The views of a scene show one set of named points, each view turned or mirrored, and shifted as a whole, with a little noise and some points left out.
(in the rows, 128 means zero)

Scene 1
View 1
k433: [164 174 160 126 156 102 127 145 147 131  96 138  97 136 124 128  91 116
 119 135 123 104]
k186: [117 130 140 139 128 112  95 120 146 102 124 133 137 138 111 124  96 106
 126 141 124 131]
k918: [126  95 128 156  84  87 108  79 176  90 123 103 142 103 118 111 115  70
 131 111 160 169]
k410: [131 112 121 148 110  98 106  91 166  92 117 144 130 110 109 111 107  85
 152 115 153 131]
k339: [150 145 146 167 174 123 118  99 114 106 126 127 104 110  78 115 128 103
 111 108 132 121]
k732: [127 128 146 180 125 115  98 107 107 128 117  56 118 115 102 109 133  98
  91 137 142 165]
k471: [152 186 155 150 209 140 113 173  90 135 130 126  85 161  85 147  77 144
 104 170  97 106]
k468: [133 189 161 135 195 139  93 170  96 142 110 152 101 168 102 129  92 151
 115 169  94  78]
k571: [100 137  80 161 189 155  67 168 100 100 156 181 109 169  60 155  35 149
 186 214 111  97]
k470: [118 152 153 148 215 151 101 129 100  79 171 169 122 157  53 149  92 129
 105 140  83 113]
k423: [129 158 151 142 170 127  99 135 117 115 124 143 115 146  97 126  98 125
 117 148 110 108]
k8: [119 147 108 166 177 140  83 154  99 117 135 141 103 154  77 140  69 134
 152 186 119 110]
k894: [132 141 143 137 165 118 111 119 142  90 137 164 120 137  90 133  92 111
 130 127 116 111]
k78: [170 184 172 140 181 114 131 145 119 138 104 118  86 137 110 129 107 122
  94 131 115 108]
k63: [131 175 154 144 181 136  92 164  99 138 114 129 106 161 102 130  91 141
 111 171 101 103]
k183: [117 111 116 184 103 112  86 104 119 124 112  65 125 111 106 106 119  94
 125 151 157 165]
k456: [130 178 194 161 231 160 101 118  62 109 147 132 112 147  56 122 145 133
  57 115  76 100]
k105: [151 147 169 137 124  94 122  99 157 118  94 122 121 113 127 102 136  93
 103  97 137 121]
k682: [150 144 147 156 121  98 117 121 138 133  98  85 108 117 123 115 111  98
 109 135 147 145]
k825: [140 163 166 126 160 112 113 128 140 113 113 153 119 141 111 124 105 116
 111 126 112 102]
View 2
k339: [120 129 104 129 107  95  97 110 145  98 108 114 132 108  85  82 126 117
 141 162 146 160]
k78: [140  75 105 152  92  98 101  76 130 131 114  92 169  96  95 119 121  71
 146 177 139 162]
k894: [113 136  97 127 144 113 127  97 135 103 110 134 173 102 108 120 118 117
 150 134 149 176]
k468: [160  58 116 129 137 131 146  65 125 133  89 106 179 145 105 160 103  83
 129 155 146 144]
k63: [142  62 115 133 137 130 134  76 115 122 103 104 176 138  91 143 112  91
 128 148 136 135]
k471: [140  56  92 148 144 117 126  69 107 115  83  94 181 151  78 150  96  82
 125 173 134 150]
k105: [119 129 128 129  78 101  95 105 152 127 152 114 153  53 113  86 153  99
 159 137 147 160]
k470: [129 102  78 140 183 112 144  63 123  72  76 128 163 156 102 113 108 138
 160 162 147 172]
k732: [ 96  94 132 130  97 110  86 126 113  91 158  91 135  96  59  63 158 120
 132 137 122 111]
k571: [107 116  92 104 211 157 169 117  99  98  67 145 195 182  73 184  70 123
  94 103 140 145]
k423: [130  96 107 133 142 119 130  82 126 106 107 117 167 124  97 121 118 110
 142 146 143 154]
k682: [100 108 126 130  86 110  87 126 119 122 156 100 163  71  74  97 144  90
 132 131 129 135]
k456: [168  58 101 150 138  95 127  43 141  76  75  94 121 161 103  76 128 134
 165 206 148 152]
k433: [127 101 109 138  99 111 108  92 132 144 121 110 187  81 104 139 118  68
 140 146 145 168]
k918: [ 63 170 125 118 104 109  88 148 128  96 180 132 157  41  85  67 163 130
 150  94 135 149]
k825: [132 109 113 133 120 115 123  80 139 123 118 121 174  90 118 123 125  96
 156 141 150 166]
k183: [ 80 120 138 112 108 124  92 153 111  95 166 108 139  94  54  75 153 126
 115 109 123 106]
k8: [112 102 103 117 165 137 140 113 106 103  92 121 175 155  70 151  95 110
 107 126 137 136]
View 3
k78: [149 120 138 125 181 146 125 166 127 220 154 108 113  58 149 110 134 132
 112 135 112  45]
k433: [125 118 143 128 149 149 132 164 117 217 142 108 121  86 151 113 150 130
  97 147 115  66]
k186: [ 88 163 148 170 142 141 142 130 106 187 113 103  88  79 125 124 136 128
  93 144 103  86]
k682: [105 161 153 172 150 131 177 154 133 215 147 126 111  65 159  93 117 115
  98 146  94  83]
k105: [ 98 166 136 142 168 103 178 176 109 221 122  86 118  79 154 105 121 126
 105 151 102 100]
k471: [163 106 145 134 177 179  85 133 129 197 158 122  89  46 127 124 145 135
 111 121 115  16]
k410: [ 52 163 125 172 142 120 174 140  96 213 104 110 106  99 111 118 124 125
  97 138 102 114]
k732: [104 190 156 191 177 123 184 137 138 200 146 129  85  28 149  89  91 112
 109 134  81  71]
k825: [119 136 137 131 161 137 124 155 104 203 120  85 102  80 132 127 142 136
 103 142 112  69]
k183: [ 75 187 161 207 146 131 193 121 130 194 136 141  85  48 132  88  86  98
  93 140  76  85]
k468: [156  98 157 112 159 176  78 140 105 179 135  98  85  56 119 122 136 120
  93 143 110  14]
k571: [ 89  86 145 172 114 217  61  69  91 158 114 150  56  77  43 142 140 114
  75 120 108  22]
k63: [148 118 159 135 161 172  95 132 116 179 141 108  82  48 127 118 130 120
  95 141 105  23]
k8: [107 110 148 167 140 187  96  99 109 179 131 143  73  60  82 123 123 113
  88 125 102  32]
k423: [123 134 139 144 169 154 108 132 106 190 124 104  84  60 112 127 130 130
 106 128 107  49]
k894: [ 92 139 122 152 158 143 119 132  97 203 111 101  93  86 101 136 145 141
 107 124 114  75]
k339: [ 99 150 114 152 193 121 149 146 110 225 127 114  99  56 106 112 102 125
 120 115  99  66]
View 4
k78: [ 99 105 144 115 134  78 163 113  66 132 116 109 142 128 125  98 156 177
  90 142 107 149]
k918: [148 147 169 170  59 119  55  99 118 141  91  63 167 152 119 164 100 129
 109 160 157 122]
k339: [ 98 117 137 139 130 116 118 123  90 140 122  83 150 126 141 117 125 115
 106 156 117 160]
k471: [114 101 102 108 132 100 184 104  54 133 160 118 126  92 155  88 175 178
  90 115  84 141]
k8: [138 108  71 141 102 120 130 102  91 144 170 100 129  92 176 109 176 150
 101 109  92 109]
k456: [ 72  83 150 100 188 152 190 119  44 131 169  81 117  76 144 104 139 114
 106 147 116 168]
k63: [117  93 116 117 130 103 167 104  68 140 155 100 122 101 148 107 178 176
  97 120 104 105]
k423: [115 106 128 134 127 118 142 100  85 129 153  92 130  99 146 107 163 151
  99 132 122 127]
k825: [107 112 153 142 129  99 132  95  99 120 130  94 139 116 125 102 167 164
  93 146 141 126]
k470: [108 111 120 138 142 160 152  85  84 112 192  94 126  57 161  90 164 124
 100 125 124 160]
k410: [131 137 143 180  85 106  61  99 137 131 108  74 161 143 134 134 135 127
 104 156 153 120]
k105: [105 118 183 147 119  88 104 112 103 132  88  77 153 155 106 129 132 150
  99 170 152 131]
k732: [130 116 155 121  93 118 118 126  60 166  98  67 148 144 129 167  91 133
 114 150 115 126]
k183: [149 121 129 140  67 120  87 124  82 174 102  61 149 150 142 179  99 131
 119 140 114  99]
k894: [121 127 125 160 111 121 111  88 113 115 149  96 144 101 145  98 162 142
  95 137 134 146]
k186: [138 122 146 154  93 119 105  89 105 131 131  80 141 119 134 131 150 154
 102 138 144 106]
k571: [153 112  32 161  94 133 119  85 115 132 209 108 121  62 203  91 210 148
  97  86  91  93]
k433: [111 115 143 137 115  69 138  99  94 124 111 111 147 135 122  96 171 186
  87 141 124 128]
k682: [132 122 151 132  88  86 114 116  80 152  90  86 155 155 121 144 120 165
 102 147 118 121]
View 5
k894: [126  83 137 121 118 137 120  87 120 132 144 124 139 101 131  98  84  82
 140 105 119 101]
k186: [110  73 156 136 121 112 122 104 127 162 110 129 133 110 119 102  69  95
 141  89 125 108]
k63: [123 127  97 126 150 130 152 136 106 125 103 116  96 123 106 110  97  66
 149  95  89 114]
k456: [146 147 131 103  94 144 123 165  91  88 135  66 131 131 124 160 151  34
 157 124  99  85]
k470: [160 116 125 111 119 151 118 143 104 104 171 109 129  80 115 104 113  43
 151 128 123 100]
k433: [106 102 106 132 141 127 147  59 123 120  87 125 129 142 138 110  81  81
 138  92  95 106]
k468: [130 128  78 116 152 139 174 132 102 115 123 114  91 130 115 105 102  58
 145  94  73 117]
k918: [ 86  57 202 151  97 107  72  67 140 183  80 125 164 104 124 118  61 141
 139  93 154  93]
k78: [111 129 101 129 138 132 136  82 114 101  75 104 128 147 133 132 105  72
 146 105  94  98]
k471: [136 151  74 126 165 148 143 128 103  96 102 114  99 110 107 111 107  57
 153 117  94 107]
k732: [ 86 114 172 151 108 110  86 130 120 167  44  96 133 124 100 152  97 124
 152  99 131  92]
k571: [147 111  83 125 171 172 139 151 101 158 186 152  69  32  78  47  76 101
 145 111 109 127]
k339: [107 110 147 127  95 147  99  89 109 132 114  91 144 114 132 138 115 110
 146 111 117  85]
k183: [ 80  95 173 154 113 115  91 121 123 192  62 111 123 110  96 130  78 149
 147  90 130 101]
k423: [126 109 122 123 128 134 134 121 112 126 125 112 119 112 117 112  96  72
 146 105 106 105]
k410: [ 89  54 174 136  98 125 100  61 132 179 120 126 150 106 134 103  66 136
 133  88 131  99]
View 6
k339: [131 120 144 127 117 124 165 164 115 137 186 130  45  63 160 128 136 106
 123 119 131 126]
k470: [142 145 152  91  92 114 151 140 154 133 161 102  88  65 150 188  82 122
 123  89  88 172]
k423: [156 145 136 123 119 123 164 142 148 122 156 117  87  86 157 157 120 107
 129 101 117 134]
k8: [179 147 146 140 127 158 182 134 155 131 121 134  83 100 175 161 111 115
 134  88  66 146]
k471: [189 171 118  94 132 135 183 156 177 119 165 110  96  96 180 175 106  85
  97  77  92 124]
k183: [176 106 180 159 110 149 184 170  98 141 132 168  67  84 166 106 204  96
 154 158 128 118]
k894: [119 130 132 128 125 121 154 143 122 129 146 120  90  84 146 134 114 113
 153  95 119 148]
k918: [111  91 164 153 118 126 158 171  63 146 130 164  89  81 139  75 195  99
 186 152 159 133]
k105: [121 118 123 143 134 104 155 159 105 120 177 128  75  82 141  97 169  94
 147 133 186 101]
k63: [191 165 125 121 127 129 176 137 177 112 150 113  96 102 169 168 126  95
 116  96 114 115]
k732: [180 119 175 130 101 133 179 182 111 140 162 156  69  71 167 122 200  85
 130 161 145 112]
k433: [140 149  96 126 156 121 171 155 137 112 162 119  99 105 160 117 136  80
 132  90 148 103]
k682: [159 126 135 135 137 133 181 176 109 128 156 148  84  93 165 100 186  76
 140 132 154 101]
k410: [104 100 144 165 133 130 155 148  81 137 131 148  73  86 141  88 159 114
 179 124 142 137]
k468: [188 175 107 126 135 124 169 123 188 103 156  99  92 105 167 176 106 102
 112  82 114 112]
k186: [140 126 143 142 120 123 157 143 118 127 125 133 103  95 145 123 151 105
 165 119 135 134]
k456: [173 153 159  83  74  94 152 147 176 123 214  90  53  44 155 209 104 117
  84 117 122 136]
k825: [135 142 115 127 133 111 154 141 137 116 162 112  93  91 147 134 128 101
 141 102 150 120]

In a view up to two points have been moved. Name them for each view, in the order of its rows, or write -.
view 1 => k423
view 2 => k78
view 3 => k471, k410
view 4 => k732, k894
view 5 => k918, k183
view 6 => k456

Scene 2
View 1
k55: [ 87 127 212 135 167 198  84 173 137 158 107  96 131 209 101 178 140 202
 146 144 118 104]
k837: [104 146 185 145 138 218 100 162 171 142 131  55 153 187 116 197 145 207
 122 120  92 127]
k9: [106 116 173 132 143 194 114 172 108 176 145 142  94 199 103 174 119 155
 164 115  74  99]
k144: [107 113 178 141 142 210 124 176 126 160 147  98 109 182 108 187 135 174
 134 112  65 117]
k124: [136 178 119 129  91 212 112 154 160 126 155  90 178 160 118 210 125 178
  99  87  87 154]
k187: [127 152 168 141  98 206 130 174 152 117 159  64 154 144 122 182 148 154
  95 111  61 146]
k972: [115 128 154 140 119 211 127 163 105 145 154 107 115 175 119 183 137 152
 114 114  70 136]
k648: [136 212 121 147  44 195  90 108  86 111 157 129 148 199 166 146 127  98
 113 129 114 149]
k990: [141 176 108 139  57 205 124 133  80 116 172 127 134 168 148 169 129 103
  94 108  78 160]
k685: [106 113 149 122 147 203 119 177  83 153 131 137 113 178  96 198 129 166
 107 121  98 137]
k390: [101 101 156 152 144 232 133 158  89 157 151  93  90 190 121 195 145 170
 108 118  65 139]
k35: [123 129 153 136 117 203 133 171 126 158 165 116 112 172 112 185 125 150
 137  97  52 120]
k243: [ 89 127 151 149 157 232  91 136 110 171 126 101 112 229 121 207 129 210
 133 119 112 127]
k626: [111 105  97 132 151 230 130 154  95 192 158 150  90 202 101 233 103 192
 138  71  69 130]
k934: [109 130 165 134 127 192 111 161  88 161 143 145 100 200 114 166 123 139
 148 124  87 110]
k805: [110 162 148 127 126 205  87 153 138 146 127 112 156 197 112 199 123 189
 125 114 119 131]
k324: [115 133 121 112 127 194 112 162  64 147 132 166 121 183 101 195 116 148
 104 116 114 145]
k22: [135 140 117 123  82 190 140 161  50 135 169 166 104 160 123 167 121  90
 103 110  69 147]
k721: [102 122 152 153 132 221 115 144  91 163 150 112  92 208 129 183 132 161
 134 117  77 125]
View 2
k35: [124 148 103 172 128 151 143 142 154  91  94 137 145 162 125 137 136 118
 189 152 140 160]
k685: [105 110 107 195 126 112 127 149 150  96  99 112 128 153 108 157  96 131
 153 151 111 175]
k243: [150 117  98 190 104 105 145 168 156 127  75 100 107 184  65 198 103 105
 174 129 146 198]
k990: [172 142  97 159 103 159 133 130 132 110 141 194 147 118 191 175 129 130
 130 139 117 170]
k9: [ 98 125  93 185 116 126 129 142 151  80  75 115 131 178 103 141 114  85
 179 130 152 140]
k972: [128 140 109 172 127 138 136 148 154  99  90 140 139 151 130 156 117 131
 169 140 133 180]
k55: [109  90  94 203 108 123 132 200 203  99  39 113 116 174  59 170  98 124
 178 113 160 169]
k187: [145 144 113 169 135 177 149 181 195 106  85 171 152 133 138 149 142 175
 182 151 133 194]
k324: [121  95  95 199 107 112 122 135 136  98 130 125 125 144 126 166  98 119
 128 155  98 156]
k22: [122 138 101 167 120 137 119 107 112  82 139 165 149 125 189 145 112 112
 128 145 105 147]
k390: [120 155 125 168 143 113 137 144 138 109  73 115 131 164 114 165 102 125
 176 134 136 210]
k934: [110 119  92 182 108 125 122 141 145  85  83 135 131 161 123 154 106  91
 158 120 147 141]
k648: [197 115  74 166  67 165 126 151 147 117 128 219 134 117 185 205 123 110
 113 105 139 151]
k721: [133 143 107 169 118 119 135 143 136 107  79 125 126 170 114 174 107  98
 170 122 148 182]
k805: [158  96  84 200  91 143 144 183 187 116  99 134 122 161  86 182 126 132
 165 148 134 169]
k626: [131 143 101 187 123 107 149 112 113 106 131  78 125 192  88 154 126  90
 186 181 114 173]
k124: [185 125  92 185 103 176 161 177 189 126 131 160 141 143 119 171 158 167
 178 179 117 187]
k144: [112 141 111 178 133 135 140 160 168  95  66 118 136 170 100 146 120 124
 192 140 147 178]
View 3
k35: [ 62  97 128 147 174  77 130 128  97 176 141  92 115 156 123 100 117  97
 142 157 121 121]
k837: [132  64 168 179 174  56 117 160  94 147 185  91 123 122 123  81  78  93
 153 120 147 102]
k243: [109 123 181 146 166 103 150 134 112 166 178  69 122 107 111  72 116  90
 154  90 179 100]
k55: [112  65 190 181 179 109 133 126 114 179 207  79 109 143  97 103  82  77
 182  99 168  92]
k324: [ 97 112 160 107 189 118 135 114 136 152 123  62  87 175  74  78 157  84
 161 146 148 133]
k805: [134  90 183 155 176  79 108 146 109 156 151  87 117 137  83  85 128 100
 159 126 160 114]
k648: [175 148 134 151 152  79  70  91  84 160  43  89  68 176  78  74 146 110
 158 119 101 112]
k990: [132 140 106 122 164  72  99 105  95 141  54  81  71 180 107  65 142  99
 139 150  89 129]
k9: [ 50 101 153 153 173 115 143 104 107 205 163  84 114 159 105 116 121  87
 161 133 144 109]
k934: [ 74 112 149 146 171 116 136  99 108 193 143  78  99 164 101 103 124  86
 164 127 137 109]
k972: [ 89 102 130 139 175  84 134 123 105 157 139  77  97 158 123  82 110  86
 148 142 123 118]
k144: [ 68  85 142 153 176  87 146 130 104 171 175  82 114 147 129  95  95  84
 150 136 136 110]
k390: [ 76 115 127 128 174  95 164 122 111 153 163  62 100 139 147  66  96  76
 142 121 135 110]
View 4
k243: [138 127 206 111 143 121 145  88 139 143 125 112 130  91 102 114 202 145
 142  90 121 108]
k324: [102  96 140 114 131 120 176 113 130 149 148 156 159 110 152  83 149 148
 130  71  88 144]
k685: [109 109 152 121 126 128 161 117 116 156 160 135 170  91 118 102 166 153
 132  65 104 133]
k144: [128 134 154 148 110 135 141 125 101 155 156 112 146 101  68 124 184 134
 137  78 117 129]
k805: [137 104 182 123 146 113 152  82 134 143 164 116 138 143  92  79 189 122
 143  93  95 138]
k626: [ 75 156 167 124 113 150 170 115 162 159 105 127 141 115 114 132 141 164
 155  57 123 133]
k22: [ 99 114  78 159 106 121 173 147 108 136 138 182 154 112 163  87 114 119
 134  96  86 162]
k648: [161  93 111 159 142  82 154 107 117 100 129 182 102 146 167  48 153  67
 135 165  73 155]
k934: [130 110 138 127 100 122 155 138 104 152 135 150 115 109 116 107 178 134
 112  77  96 131]
k187: [137 125 125 187 134 120 134 107  92 134 196 111 177 129  61  87 161  91
 161 119 107 155]
k721: [132 134 155 140 115 126 146 123 115 140 120 134 127  86 112 120 176 132
 135  98 116 121]
k124: [119 126 152 169 155 117 149  75 141 129 180 110 166 169  81  69 149  93
 176 118 100 163]
k837: [155 123 188 151 145 119 127  83 108 143 184  86 152 123  42 100 208 112
 152 104 115 129]
k9: [123 122 148 126  89 134 155 141 106 164 134 135 110 116  91 123 183 143
 113  59 103 128]
k972: [124 127 133 156 120 125 147 124 105 141 154 132 154 102 100 105 162 123
 142  95 109 140]
k35: [114 140 130 161 101 135 149 132 110 149 148 127 137 129  81 114 156 121
 143  84 108 145]
k990: [123 119  94 178 133 106 159 118 121 111 142 170 148 130 155  67 122  86
 156 143  89 166]

In a view up to two points have been moved. Name them for each view, in the order of its rows, or write -.
view 1 => k626
view 2 => -
view 3 => k990, k934
view 4 => k648

Scene 3
View 1
k660: [139  60 132 100 132 201 167 158 179 163 126 207 100 101  43 170  94 140
 145 144 145 130]
k615: [134 115 144  92 181 163 132 184 119  97 119 143  95 113 103 155 167 108
 167 120 112 154]
k599: [122 123 124 145 157 148  94 144 100  92 107 151  81  88 130 159 134 108
 195  99  87 165]
k590: [164 107 103 116 131 129 100 183 133 129 201 146  80 140 101 147 156  99
 174 146 124 108]
k301: [137 106 134 131 177 186 107 173 125 106 102 166 102  96 102 158 107 116
 191 105 105 161]
k684: [ 95 121 129 108 185 129 123 138  84 108 103 126  69 117 149 159 168 103
 180 126  85 150]
k712: [ 93 104 125  82 171  73 143 129  91 128 150 123  41 124 133 147 222 105
 130 142 109 125]
k276: [117 122 132 104 186 137 117 164  95 100 119 126  80 121 135 154 173 100
 179 125  95 149]
k72: [121 119 140 101 187 141 122 169 102  96 115 135  83 110 122 153 174 105
 169 117 101 156]
k248: [116 112 122 123 114 142 129 124 117 108 124 163  73  91 108 172 153 114
 169 120  98 150]
k622: [102  79 122 103 184 121 140 135 119 158 129 158  61 115 109 148 146 122
 144 141 121 124]
k703: [123  74 110 118 120 179 147 133 154 167 132 188  86 117  84 173  88 129
 172 155 120 119]
k879: [109 106 129  82 180 159 146 161 113 136 123 132  84 147 126 165 153 105
 176 160 102 127]
k797: [158  94 126 108 190 165 111 202 136 130 154 154  98 131  92 142 131 110
 173 133 130 129]
k329: [120  84 121 109 169 141 132 148 128 146 134 162  73 116 101 152 136 120
 156 138 120 128]
k322: [138 103 121 121 186 157 103 179 118 125 137 147  90 123 114 148 126 107
 186 128 111 136]
k395: [148  99 128  87 119 154 149 172 148 123 166 162  88 122  75 165 169 112
 148 146 130 125]
k796: [124 116 165  66 187 142 157 181 114  82 109 139  87 100  95 154 218 110
 132 112 118 167]
k883: [137 116 114 101 160 147 116 178 113 125 161 128  86 150 125 157 155  95
 188 154 106 120]
k453: [121  87 122  76 128 145 168 148 142 154 159 158  74 138  89 170 162 115
 144 170 126 110]
View 2
k615: [156 128 123 150 138  98 122  82 129  94  68 126 131 166 137 147 120 125
 190 173 143 105]
k322: [134 133 130 166 117 100 110  93 138  94  72 109 119 125 133 130 111  87
 175 154 144  98]
k879: [133 120 174 128 144  83 124  87 124  78  58 126 135 145 149 121 105 111
 162 152 164  84]
k796: [170 126 120 130 172  79 122  72 119 106  93 131 139 201 147 158 138 170
 195 190 141 107]
k712: [148  93 172 116 172  31 109 101 103 113 134  93 136 164 152 109 143 162
 122 145 152 107]
k622: [106 124 152 140 172  88 109  99 131  94 122 103 141 133 142 105 102 129
 161 131 148  80]
k329: [114 123 142 153 149  99 115  95 130  85 106 110 145 130 131 116  98 118
 169 135 140  85]
k590: [139 102 144 173  77  61 111  82 109  69 107 109 159  95 112 143 120 100
 139 156 124 101]
k72: [161 123 130 144 145  88 117  95 128 113  72 111 112 172 144 133 129 123
 174 163 149 115]
k883: [147 111 163 149 102  68 118  87 117  77  65 118 135 123 135 133 118  95
 147 159 151  99]
k395: [135 101 137 157 117  86 133  73 105  55 107 136 187 134 113 150 101 142
 172 157 120  92]
k797: [129 144 125 171 113  96 103  72 139  76  84 121 139 110 129 152 113  94
 182 173 139  80]
k301: [136 137 102 175 126 142 125 102 147  99  55 117 115 149 125 129  93  90
 209 147 135 110]
k703: [ 87 112 146 167 132 139 140 101 128  50  92 127 176 112 110 105  52 105
 185 106 128  77]
k248: [143  87 128 156 132 112 145 118 112  97  91 110 143 165 116 109  94 132
 170 118 122 131]
View 3
k599: [ 69 126 175 147 170 112  88 103 143 104 130 121 120 156 134 128 139 149
 160 156 132 141]
k622: [129 158 136 104 143 125  83 157 147 149 106 111 141 122 115 156 110 154
 107 138 149 108]
k453: [157 156 140  97 146 120 133 151 118 160 129 119 159  93 141 128  90 116
  87 142 140  88]
k301: [103 141 159 155 172 115  84 119 110 127 134 114 145 162 115 130 171 115
 160 176 134 142]
k703: [151 161 116 145 180 139 124 158  75 150 150 138 149 116 116 131 138 123
 120 113 125 109]
k248: [ 94 124 175 128 163 114 108 120 114 117 137 131 133 141 153 125 109 147
 124 130 127 110]
k796: [107 121 204  85 118  81  66 117 141 146 103  92 172 159 155 133 109 110
 108 210 151  88]
k615: [110 137 176 117 145  98  91 115 137 140 119 101 158 143 135 125 132 105
 133 199 144 119]
k883: [120 157 148 119 156 116 139 115 169 139 125 107 139  91 132 114 111 111
 133 182 145 137]
k329: [129 157 141 118 153 125  99 151 131 142 119 113 145 126 118 143 120 136
 114 148 142 122]
k879: [123 151 137 107 145 114 101 118 162 161 117 112 144  95 127 129 121 116
 138 181 157  96]
k797: [142 171 149 132 155 117 119 145 136 141 121  92 161 130 109 128 141  96
 122 196 141 161]
k712: [102 140 171  66 118 106  96 134 198 136  90 103 132 105 151 147  55 169
  88 149 156  95]
k684: [ 76 130 160 112 146 109  76  99 183 133 111 116 120 121 136 136 116 154
 155 166 154 103]
k590: [136 170 161 124 160 121 170 141 152 121 127 100 145 102 135 111  93 112
  98 168 130 175]
k660: [177 162 130 138 171 129 107 179  35 163 148 125 181 146 113 137 153  96
  97 133 123 102]
k276: [ 86 133 169 112 144 103  91  99 180 133 112 107 132 121 138 127 116 133
 147 188 152 116]
k322: [115 159 148 137 161 119 107 128 150 132 121 105 141 129 112 129 142 120
 144 181 141 154]
k72: [ 91 133 178 113 143 100  82 109 162 132 110 103 143 141 137 130 123 128
 138 190 150 119]
View 4
k301: [ 96 103  84 100 138 121 138  98 123 161 168 112 102 157 179 129 158 177
 119 111 147 202]
k879: [118 125 118 102 130 122 156 144 140 108 157  72 164 137 147 135 176 162
 146 120 137 154]
k590: [154 122 149 135 168 131 160 131 110 129 107 114 166 174 176 109 186  99
 115 105 157 172]
k322: [120 101 107 112 144 127 165 125 130 142 151 103 138 163 180 117 156 154
 122 109 147 177]
k453: [144 153 159 111 143 158 123 129 119 117 110  71 178 138 121 147 199 149
 125 118 149 167]
k395: [134 140 152 107 152 135 133 102  97 137 107  94 164 149 137 149 207 130
 121 120 160 185]
k796: [111  76  98  44 125  88 160  91 105 126 116  95 171 145 126 177 201 165
 146 166 162 165]
k712: [165  76 107  75 135 128 129 160 151  74  81  97 201 159 126 138 188 150
 140 171 146 125]
k622: [146 100 117  97 131 170 132 139 147 121 114  83 164 152 134 135 157 186
 114 131 145 160]
k660: [116 166 161 116 139 196 111  76  99 184 132  72 126 134 123 161 177 191
  91  89 156 220]
k615: [108  98 104  78 134 103 161 100 112 139 142  97 147 150 153 150 182 159
 135 131 154 178]
k599: [113  86  59  98 145 104 109 124 140 128 150 134 105 169 186 115 166 160
 127 136 142 185]
k276: [118  86  82  85 134  91 151 139 140 104 146 105 153 155 166 129 177 152
 148 144 142 154]
k684: [121  83  69  84 130 102 129 153 157  93 148 104 146 153 161 125 170 169
 148 150 134 149]

In a view up to two points have been moved. Name them for each view, in the order of its rows, or write -.
view 1 => k276
view 2 => -
view 3 => k879
view 4 => k615
